The views of a scene show one set of named points, each view turned or mirrored, shifted and resized as a whole, with a little noise and some points left out.
(in the rows, 128 means zero)

Scene 1
View 1
z_995: [128 134 133 136 132 109 182  89  90 152 175 137 142 122  99 158 132 149
 143  76 126  89 118 185 126 143 127 145 136 123 111 118  69 155 119 110
 100 164  96 120 140 126  98 174  99 164 113 137 117 131 101 108 149 130
 133 123 136 128  71 131 144 123 109]
z_351: [148 118 132 180 142 149 137 151 107 100 123 109 126 133 135 128 136  95
 128  82 120 169 168 153  97 137  99 136 132 143 150 127 101 136 144  65
 156 150 139 111 130 103 129 126  98 125 104 129 115 163  98 125 118 121
 159 167 112 134 127 133  88  95 118]
z_33: [131 123 159 139 143 120 167 115  84 131 147 144 153 125  94 151 134 128
 140  81 113 121 128 153 119 144 124 136 122 111 133 122 114 132 111 117
 101 159  91 124 135 113 109 168 105 177 135 135 126 146 119 116 125 115
 143 133 107 141 111 115 117 118 106]
z_292: [152 107 173 114 128  86 162 132 140 132 131 122 146 117  89 164  98 120
 111  95  62  95 127 142  98  91 124 132 126 117 148 124 135 101 112 121
 119 197 114 139 137 142  94 175  83 203  96 131 128 149 131 100  85 148
 128 163 107 114 172 160  82  70  81]
z_877: [147 118 164 115 133 118 143 114 150 135 146 133 149 104 119 143 111 104
 144 117 112  95 106 138 119 104  93 133 129 118 135 129  90 131 134 148
 101 202 119 140 129 131 100 158 120 144 129 127 122 150 107 109  97  88
 147 120 145 144 157 143 106 130  77]
z_326: [113 127 165 162 159 147 151 124  65 112 135 160 164 128 105 126 164 118
 163  75 148 160 130 143 122 164 131 129 119 105 127 120 121 147 115 131
  95 142  97 118 141  95 133 144 116 152 172 131 128 151 115 133 136  80
 161 131  99 161  96  75 125 149 114]
z_96: [135 123 150 156 138 118 162 126  96 122 138 134 144 127 100 146 130 124
 131  77 112 133 130 161 105 132 129 139 132 123 132 119 114 131 117 100
 117 163 114 121 144 117 116 159  90 169 118 133 123 146 113 115 126 136
 140 157 104 131 111 125 114  98 106]
z_700: [147 118 147 128 134 118 148 120 136 130 147 119 140 115 123 150 116 109
 133 108 113 104 126 149 110 114  98 137 130 125 138 127  86 133 137 115
 122 186 116 133 130 127 100 157 110 147 110 125 120 148 104 109 104 112
 147 130 138 137 142 150 100 116  96]
z_76: [134 132 161 138 140 107 164 117 109 134 143 142 151 123 100 142 124 131
 140  82 111 116 122 162 106 114 139 139 143 118 126 122 108 137 117 123
 106 174 117 122 148 132 115 164  87 168 122 131 127 134 114 113 130 131
 133 152 116 134 112 127 126 105  85]
z_389: [142 115 145 129 130 124 151 112 119 131 154 120 138 118 119 155 124 109
 135 105 118 102 133 143 118 138  84 133 108 126 137 131  87 129 137 110
 121 179  92 135 123 117  93 153 126 151 118 128 116 164 105 113 100  96
 155 112 138 139 145 135  92 127 108]
z_582: [134 130 160 152 147 120 154 128 107 125 136 144 152 125 104 133 135 125
 146  80 120 138 124 162 108 118 140 138 144 118 129 120 115 144 119 124
 105 164 123 122 146 128 124 155  86 158 134 130 126 141 113 116 132 123
 144 161 109 137 111 117 127 106  92]
z_944: [143 123 127 168 143 169 112 140 120 108 135 119 131 123 163 117 141  79
 154 112 163 159 150 144 116 150  66 138 123 139 140 128  65 158 160  89
 138 155 129 123 124 101 128 113 132  78 131 120 107 169  85 132 112  65
 177 121 154 159 133 120 102 145 116]
z_732: [144 133 133 164 144 147 127 131 140 119 139 133 137 119 147 113 133 100
 154 103 148 149 130 167 107 116  99 147 152 140 131 126  70 167 148 105
 120 167 150 118 142 126 132 131 109  93 124 122 114 140  86 124 130  98
 157 147 155 145 115 137 128 126  86]
z_804: [132 138 154 156 146 133 143 123 109 125 144 150 149 120 122 123 142 115
 161  88 140 138 118 160 115 132 123 144 144 122 126 121  90 158 130 126
 101 157 129 118 144 121 127 146 105 130 141 127 118 139 102 121 137 103
 153 139 132 150 103 112 137 134  91]
z_611: [138 110 152 135 135 114 166 124  98 125 138 120 142 128 101 163 121 120
 116  87  92 109 145 144 111 130 110 132 111 123 142 126 120 110 117  97
 128 175  91 131 126 114  99 165  98 181 105 133 121 158 117 105 104 131
 141 143 105 127 142 140  83  95 115]
z_523: [147 126 119 150 134 153 134 113 124 127 159 112 128 125 148 139 134  98
 147 112 151 123 140 160 124 150  67 140 119 143 130 125  49 155 154  85
 135 171 108 124 116 107 105 134 132 101 107 128 104 164  84 124 120  83
 169 103 161 150 115 140 107 144 121]
z_248: [161 108 151 131 130 115 130 138 162 119 130 102 131 113 132 148  98  89
 117 115  89 109 135 136  95  88  77 133 126 135 155 129 101 114 145 101
 140 195 134 137 121 129 100 145 109 139  90 120 116 161 109 110  76 119
 150 149 137 126 185 170  69  88  90]
z_497: [130 138 152 173 159 168 116 136 119 101 132 146 148 121 147  96 152  92
 174 103 172 172 136 145 117 135 107 140 144 127 130 125  83 168 149 126
 108 151 145 122 138 112 151 119 123  85 162 119 117 147  93 138 131  66
 175 135 139 167 115  98 131 154  90]
z_290: [151 116 137 160 144 151 125 142 126 104 127 109 134 125 148 127 133  83
 139 100 132 151 150 140 106 136  76 134 122 139 146 125  93 132 151  85
 145 164 128 122 123 106 119 122 123 109 114 120 113 169  92 122 102  92
 170 136 136 148 146 131  85 120 114]
z_296: [152 111 173 132 138 106 153 142 129 118 122 123 143 118 101 154 107 111
 118  90  74 121 136 141  90  93 125 127 131 120 150 124 143 104 118 114
 122 184 123 131 136 127 108 159  83 182 104 131 128 151 129 111  94 141
 138 171  97 126 164 145  84  77  84]
z_492: [143 144 122 152 134 135 145 106 129 138 161 137 132 120 134 124 131 125
 164  98 161 121 123 191 116 126 110 157 162 142 112 123  40 187 141 108
 111 166 141 112 151 133 125 143 102  96 111 127 109 125  85 119 158 111
 146 133 165 140  72 138 161 129  92]
View 2
z_33: [ 98 117 106 127 128 150 112 118  97 140 104 108 115 150 121 110 105 128
 135 107 143 104 132 126 119 134 144 128 136 114 145 114 111 143 151 126
 124 112 126 111 107 139 124 114 126 148 143 145 132 138 137 118 119 150
  99  95 117 128 120 126 130 131 134]
z_492: [144 170 153 160 142 113 122 141 142 134 117  95 128 136 125 134 163 104
 109 133 154 123 133 127 139 140 157 132 154 142 138  98 122 110 150 134
  91 118 124 132  69 140 122 143 108 174 123 131 127 129 163 128 113 131
  95 103 108 167 119 104 151 165 117]
z_296: [103  77 115  94 100 160 135  87  88 148 118 106 119 150 127 130 125 156
 162  94 124 111 115 110 133 123 130 112 126 105 152 105 137 123 133 133
 146 125 162 137 118 141 107 132 111 140 130 128 130 131 165 129 128 134
 132 104 101  94 107 132 148 109 134]
z_292: [ 89  68 119  85  88 151 130  84  87 159 107 111 108 139 119 131 120 152
 161 105 121 116 108 103 123 117 132 114 148  92 145  98 133 124 138 132
 146 114 168 143 131 138 121 134 115 128 119 113 127 134 164 126 141 132
 129 110  96  88 105 143 141 102 150]
z_804: [133 144 130 143 132 142 117 127 118 130 118 100 121 153 128 124 132 120
 127 109 148 115 139 132 133 147 140 140 131 130 145 104 113 122 141 135
 109 121 117 110  86 135 112 119 117 166 142 147 133 128 147 119  97 140
 109  95 109 152 116 102 139 148 113]
z_497: [173 146 141 157 137 164 121 132 124 100 126  86 144 163 147 125 138 109
 118 105 149 119 130 142 142 151 132 156  98 155 140 107 121 109 118 144
 101 131 114 102  68 129 101 118 111 176 159 171 131 119 154 123  72 139
 120  97 106 177 129  79 134 151  93]
z_326: [124 139 103 146 142 168 103 130  96 120 111 105 125 169 133 103  99 123
 123  96 157 104 147 143 123 150 140 144 106 126 148 123 109 139 143 130
 118 122 103  85  88 135 112  99 129 166 161 175 142 135 123 110  86 156
  98  85 122 150 123  99 121 142 105]
z_877: [136  97 156 109  99 143 125 108 113 128 109 103 125 140 128 122 117 107
 138 119 128 124 115 119 128 128 135 154 140 119 126  91 101 116 128 152
 114 110 154 128 124 115 132 119 118 139 132 122 120 126 157 128 108 132
 124 119  90 147 124 122 118 110 140]
z_76: [101 128 116 124 119 135 123 112 104 155 115 105 111 148 118 124 125 137
 141 107 141 113 131 118 128 137 142 122 147 109 148 105 119 126 149 130
 126 118 132 120 101 140 111 125 121 146 129 132 132 134 152 118 122 134
 114  93 107 124 102 122 147 138 126]
z_389: [128  95 143 126 118 152 114 119  98 114  95 104 138 130 128 114 121 106
 132 123 132 114 112 130 119 120 147 132 130 134 128 113 116 134 136 136
 110 106 151 132 118 131 140 126 114 148 135 137 120 134 155 129 122 150
 104 121 109 142 141 122 118 109 136]
z_944: [178 116 154 157 136 172 118 133 116  76 113  92 165 138 151 119 150  98
 111 114 142 120 108 140 136 128 143 140  95 177 131 118 137 119 120 139
  99 124 136 131  77 138 122 131  99 176 156 166 121 127 167 135  94 151
 112 116 113 170 158  84 124 127 105]
z_290: [159  95 142 134 125 174 122 115 104  90 113  96 155 141 146 125 145 117
 129 106 135 118 103 130 136 123 142 127  98 161 139 120 146 122 123 136
 114 126 149 138  86 143 117 136  98 165 149 157 126 136 171 133 110 148
 120 119 113 141 150  97 135 118 114]
z_96: [ 95 109 110 126 127 149 117 109  93 140 106 110 118 141 120 124 130 143
 139 105 140 105 122 121 125 125 145 104 136 118 151 117 136 140 154 122
 132 119 142 128 102 152 121 130 119 152 134 139 129 142 154 125 135 145
 102  98 121 114 120 126 149 130 129]
z_582: [110 130 112 131 127 146 117 113 106 149 116 102 114 155 125 124 126 139
 136  99 145 109 135 122 129 142 141 128 133 111 149 107 121 124 146 128
 124 122 128 114  91 141 109 120 120 157 138 142 133 132 148 121 109 138
 113  93 109 129 109 116 146 144 117]
z_995: [ 93 150 122 146 139 114 109 133 116 150  96 112 111 132 110 115 128 114
 122 131 153 111 137 127 116 131 164 118 171 116 142 114 111 141 166 122
 110 102 122 121  99 143 140 126 127 152 123 127 130 145 142 121 135 142
  78 102 122 142 115 132 136 149 136]
z_248: [133  67 155 104  99 157 127 101 101 116 108 101 145 123 137 134 145 120
 143 118 119 123  91 114 131 107 141 116 128 136 132 109 141 119 124 138
 123 114 178 160 116 134 132 145  97 142 124 123 118 131 181 137 137 136
 126 130  99 118 139 126 137  98 138]
z_523: [156 118 157 153 137 146 112 135 120  91 102  97 153 123 137 122 148  93
 112 132 145 120 109 133 127 117 156 132 123 169 128 118 130 131 137 137
  94 109 146 142  89 142 139 137 104 167 142 146 119 136 164 136 118 151
  96 124 117 165 156 104 124 131 125]
z_732: [158 136 151 148 131 143 129 125 126 117 122  92 138 144 135 136 156 111
 122 116 144 122 118 129 139 133 143 135 124 154 138 101 132 104 130 139
 103 128 133 133  74 137 113 137 102 169 136 142 127 127 172 134 100 131
 117 108 102 157 125  94 146 142 107]
z_351: [137 104 116 141 136 176 122 113  98 107 115  97 148 143 139 130 156 142
 128  96 139 109 102 128 138 121 145  97  96 153 150 127 162 128 133 124
 125 134 142 142  73 161 105 144  90 175 144 167 129 138 169 133 123 147
 113 106 127 116 141 101 156 131 106]
z_700: [125  99 141 118 112 143 122 109 106 125 107 101 131 136 129 127 132 117
 137 120 131 116 112 119 130 121 143 128 138 130 136 103 127 122 135 136
 116 113 156 140 110 133 127 134 110 148 130 127 126 132 166 134 123 137
 117 116 103 134 129 121 133 117 137]
z_611: [100  84 113 112 121 160 116 104  86 132  99 110 128 135 124 116 119 137
 141 108 134 107 114 119 118 115 142 110 130 120 143 119 133 143 148 124
 136 112 154 133 116 150 129 129 115 144 134 139 129 144 155 126 134 149
 110 108 120 107 130 132 135 111 137]
View 3
z_804: [ 81 166 158 121 165 101 118 166 177 106 151 167 159 138  99 128 126 165
 119 140 137 175 120 144 135 149 147  74 131 108 138 136 153 171  76 111
 162 103  67 144  91 148  98 128 142 132 147 119 119 120 111 167 106 125
 135 123 167 158 135 170 139 113  77]
z_296: [115 201 186  39 144  48 166  79 190  70 149  70 114 111  82 146  60 189
 175  97 195 196 139 135 129 112  73 146  99 124 122 112 169 163 130 153
 112  76  92 114  81 158 120 133 120 122 146 154 127 122  99 134 139 139
 183 112  49 124 112 147 151 160  67]
z_877: [ 62 172 170  71 139 112 131 143 182  96 159 113 104 133 112 150 110 156
 152 147 176 142 138 157 166 130  90  89 115 109  95 116 169 156  70 133
 109 101 125 131 134 140 122 142 171 132 139  97 177 117 150  91 105 107
 151 134  95 128 139 157 180 174  91]
z_995: [ 57 211 169  98 186  78 141 223 137  47 160 157 124 161 131 142  91 152
 122 108 113 181 135 149 132 130 120 107 129 125 163 134 141 216  65 110
 182 106  41 125 144 102 131 145 208 151 179 130 107 114 117 149 121 147
 154  75 130 128 160 125 119 111  90]
z_492: [ 30 157 176 151 185 115 120 244 139 136 157 200 163 142  87 124 121 168
  85 120 132 160 144 122 142 139 136  52 151 117 134 153 153 163  55 138
 200 115  71 120 133 160 126 137 157 105 167  90  92 116 108 143 113 112
 147 102 165 160 191 131 156  82  69]
z_33: [102 205 155  70 165  64 132 145 173  53 154 130 127 151 118 146 100 157
 150 125 128 187 110 164 132 130 117 123 109 120 162 114 154 199  92 106
 146  90  46 136  95 116 107 139 175 157 161 146 131 126 113 167 121 139
 136 101 129 126 104 164 120 135  99]
z_611: [101 209 155  48 156  38 150 118 162  54 156  85 116 150  90 153  68 168
 156 121 149 174 123 161 134 113  80 141 105 133 157  87 178 196 116 149
 128  84  80 108  99 129 132 152 158 128 151 133 129 131 107 141 145 127
 139  78  73 110 112 143 127 139 103]
z_582: [100 179 174  99 160  77 138 143 180  74 148 135 140 133  98 135  95 174
 146 113 153 199 121 135 127 131 131 110 116 118 139 139 155 184  96 107
 152  87  54 134  85 144 102 126 140 139 150 147 108 119  99 176 107 148
 166 115 128 149 129 156 129 126  65]
z_351: [110 175 150 102 160  35 130 120 163 137 145 119 163 134  21 137  86 183
 109 131 153 172 119 143 122 125 106 104 132 129 170  71 194 155 127 180
 157  99  83 100  57 185 110 153  84  66 132 115  80 143  68 165 164  92
 112  72 130 132 118 151 128  85  88]
z_389: [ 67 188 140  74 149  72 130 146 165  92 156 116 115 150  98 158 103 149
 136 154 144 140 118 172 151 127  89 101 118 117 141  76 180 181  84 148
 132 104 101 121 130 125 128 163 177 120 138  99 158 128 130 115 136  94
 116  95 108 110 125 153 151 146 124]
z_290: [ 90 158 139 107 145  65 115 118 166 147 150 115 153 136  32 143 111 170
 109 158 150 134 118 152 149 131 106  76 138 117 141  60 199 145 111 176
 141 107 118 113  84 177 113 159 112  66 120  86 125 141 103 134 152  69
  90  90 136 130 121 156 153 114 111]
z_248: [ 64 187 170  50 138  67 150 110 163 117 157  80 101 130  55 158  68 176
 143 140 181 137 147 140 150 113  49 110 125 121 117  79 198 145 108 200
 115  98 143  95 122 163 145 164 135  86 130  89 151 128 119  84 154  87
 145  90  49 112 137 128 175 152 101]
z_944: [ 77 137 115 148 151  79  90 145 163 174 150 155 171 154  29 130 145 155
  87 186 132 116 106 170 155 146 130  50 149 111 146  53 197 143  88 168
 153 124 123 122  85 176 102 162 124  69 109  57 135 134 111 136 149  49
  72 100 182 137 125 169 162  99 112]
z_326: [132 171 124 120 166  80  96 129 199  79 143 162 164 165 101 134 148 148
 140 157 109 186  81 181 132 154 170  90 113 106 176 104 156 197  90  66
 150 102  38 164  65 122  70 135 156 151 144 137 131 123 111 201 111 129
  99 118 204 147  89 198 104 118  99]
z_700: [ 64 184 166  71 149  81 144 147 165  98 162 113 116 136  86 154  89 158
 137 134 161 153 135 142 154 127  84  99 123 116 126 100 177 163  90 158
 134  97 102 115 116 146 133 147 157 114 147 101 139 123 122 110 131 109
 147 100  91 129 141 138 160 144  95]
z_732: [ 63 143 163 147 163 104 114 188 159 150 146 175 170 136  66 123 130 168
  96 143 146 151 124 133 142 145 141  53 146 110 130 124 166 143  75 145
 174 112  96 127 103 173 109 137 125  90 144  93 108 117 108 148 121  97
 129 110 168 159 163 155 159  92  73]
z_76: [ 89 191 182  80 160  76 147 153 177  67 153 136 127 133 107 137  86 173
 150 102 155 202 134 133 131 128 112 118 111 116 139 145 148 188  94 113
 147  95  57 129  99 138 115 129 154 143 163 144 114 113 102 155 113 152
 174 112 108 142 136 148 131 130  66]
z_497: [ 93 129 139 161 155 110  88 150 194 163 149 185 186 139  56 124 164 164
 104 171 143 153 101 154 148 157 171  35 141  98 127 112 174 141  81 113
 156 115  98 153  69 182  75 129 110  96 129  93 131 125 109 168 111  87
  98 138 214 167 125 193 159 106  75]
View 4
z_995: [149 153  94 136 130 131  93  74 138 147 110 129 188  99 152 162 159 103
  83  58 169 136 108 145 168 152 164 149 143 124 155 192 141 161 130 136
 142 119 129 127 170  94 140 134 120 142  71 165  85 119 105 196 142 179
 116  68 118 136 100 101 103 142 132]
z_877: [ 99 151 118  61  86 166  89 108 140 161 157 152 148  82 149  86 121 175
 109 105 104 117 110 163 126 159 146 105 128  84 148 104 120  84 132 103
 112 116 173 108 152  92 113 104 124 125 115 128  89 113 119 154 130 171
 147  76 125 142 177  84 132  70 135]
z_492: [131 185  97 133 166 103  98 139 117 146 139 135 178  86 147 189 166 113
  85  33 134 129 129 179 147 112 199  77 129  50 121 154 142 131 124 135
 151 131 140  93 187 124 124 135  67 174 103 168 125  72 133 151 155 180
 102 125 142 145  88 125  89  83 143]
z_290: [121 160  93  86 141  94 143 143 152 172 155 153 112 120  74 117 117 132
 119  83  66 104 158 170 101 162 190 158 128  91 145 115 131  98 154 115
  62 114 146  89 122 104  87  87 116 179 122 135 138  94 168 130 107 148
  84 141 148 166 146 131 136  48 156]
z_700: [108 155  88  89 108 129 106 107 137 143 154 164 126  92 124 118 118 146
 108  91 107 120 130 162 132 176 158 141 132 106 158 115 126 101 127 116
 107  96 159 110 139  88 117 106 130 147  96 144  87 105 128 171 118 164
 126  95 133 150 150  94 120  71 140]
z_611: [135 134  82 102  89 135 120  72 154 135 133 152 122 118 102 120 108 140
 129  93 120 122 124 156 130 201 153 208 140 161 185 128 130 137 141 121
  79  83 139 129 118  83 118  98 157 146  78 155  78 133 125 200  91 162
 113  85 129 148 158  95 143  94 139]
z_389: [122 146 113  75 113 135 115  99 151 180 140 161 137 102 113 100 117 134
  93 108 102 117 134 141 134 180 147 158 134 121 148 136 124  98 149 112
 101 114 143 103 132  76 105 103 126 150 101 137 106 117 133 154 125 162
 118  83 125 154 156 104 130  95 136]
z_804: [142 166 106 120 125 137 126 124 144 162 140  96 190 100 131 149 160 156
 120  48 116 120  99 179 122 115 196 120 136  83 150 156 139 149 150 131
 109 138 165 116 173 135 110 121 110 150 135 147 124 111 140 154 128 178
 104 114 122 141 120 121 125  85 151]
z_732: [116 180  95 114 147 106 125 157 131 150 157 135 146  93 119 156 142 138
 113  57  92 117 140 189 115 124 204  96 126  58 134 119 140 117 136 130
 109 124 157  90 169 125 111 112  86 167 125 152 134  74 153 137 126 169
  99 146 149 156 117 127 110  46 159]
z_523: [129 171 108  78 174  89 118 139 132 197 143 165 131 115  89 122 129  82
  65  91  88 114 172 148 133 150 171 135 131  78 120 144 138  86 154 113
 116 135 127  81 144  88 100 109  85 183 103 133 141  85 168 120 143 149
  89 116 142 162 120 129 115  91 143]
z_96: [140 149  74 136  95 131 131  84 152 126 134 120 154 111 114 150 139 150
 144  55 129 122 104 171 120 167 186 184 143 142 177 144 138 161 139 131
  87  91 150 127 142 115 122 106 144 152 102 160  94 125 126 196  98 178
  98 101 128 150 129 104 130  91 144]
z_326: [161 150 127 119 118 151 160 110 171 203 117  50 224 125  93 131 171 157
 134  50 108 121  76 153 103 111 213 177 153 136 164 186 140 180 187 130
  81 161 158 125 151 131  89 109 142 145 158 121 142 141 147 148 120 176
  83 100 104 150 122 136 158 118 155]
z_296: [107 139  64 111  47 148 125  75 156  93 164 148 112  98 125 123 105 188
 173  75 114 122 102 184 107 202 168 180 135 147 197  87 119 141 123 116
  60  58 167 130 119 103 117  87 165 136  97 160  64 135 114 205  77 170
 128 111 134 150 182  84 138  47 146]
z_497: [129 177 121 106 159 120 152 172 147 192 147  83 197 108  93 137 163 154
 126  46  69 109 115 186  97  82 233 104 129  55 128 148 137 131 172 122
  92 164 175  92 167 147  79 105  88 164 176 124 170  86 165 105 132 168
  85 145 134 155 125 150 136  53 166]
z_944: [131 174 115  79 175  88 150 167 148 204 152 141 133 119  64 117 131 113
  94  81  47 103 168 162 102 125 199 131 126  65 125 131 139  93 173 113
  80 145 147  75 138 107  78  98  84 184 147 127 166  84 189  97 129 147
  75 145 144 168 129 147 131  56 160]
z_292: [105 128  62 104  33 157  99  58 149  88 158 168 100  91 143 115  95 194
 156 100 134 127 104 178 124 221 137 175 133 154 196  85 122 124 110 113
  76  52 166 138 118  83 129  87 171 124  74 162  40 139 100 224  78 170
 150  83 128 151 185  63 131  61 138]
z_33: [141 141 104 113  79 161 121  76 159 153 135 104 182 102 129 122 144 168
 134  71 125 128  84 160 129 158 174 172 145 143 180 153 131 157 147 123
  95 115 161 136 142 103 117 109 152 130 117 146  86 140 115 193 109 178
 120  80 113 144 151  94 143 104 141]

Which points are out of place in each view (at most two, in the order of its rows)? Write none if all are in place.
view 1: z_248
view 2: z_96
view 3: z_732
view 4: z_33
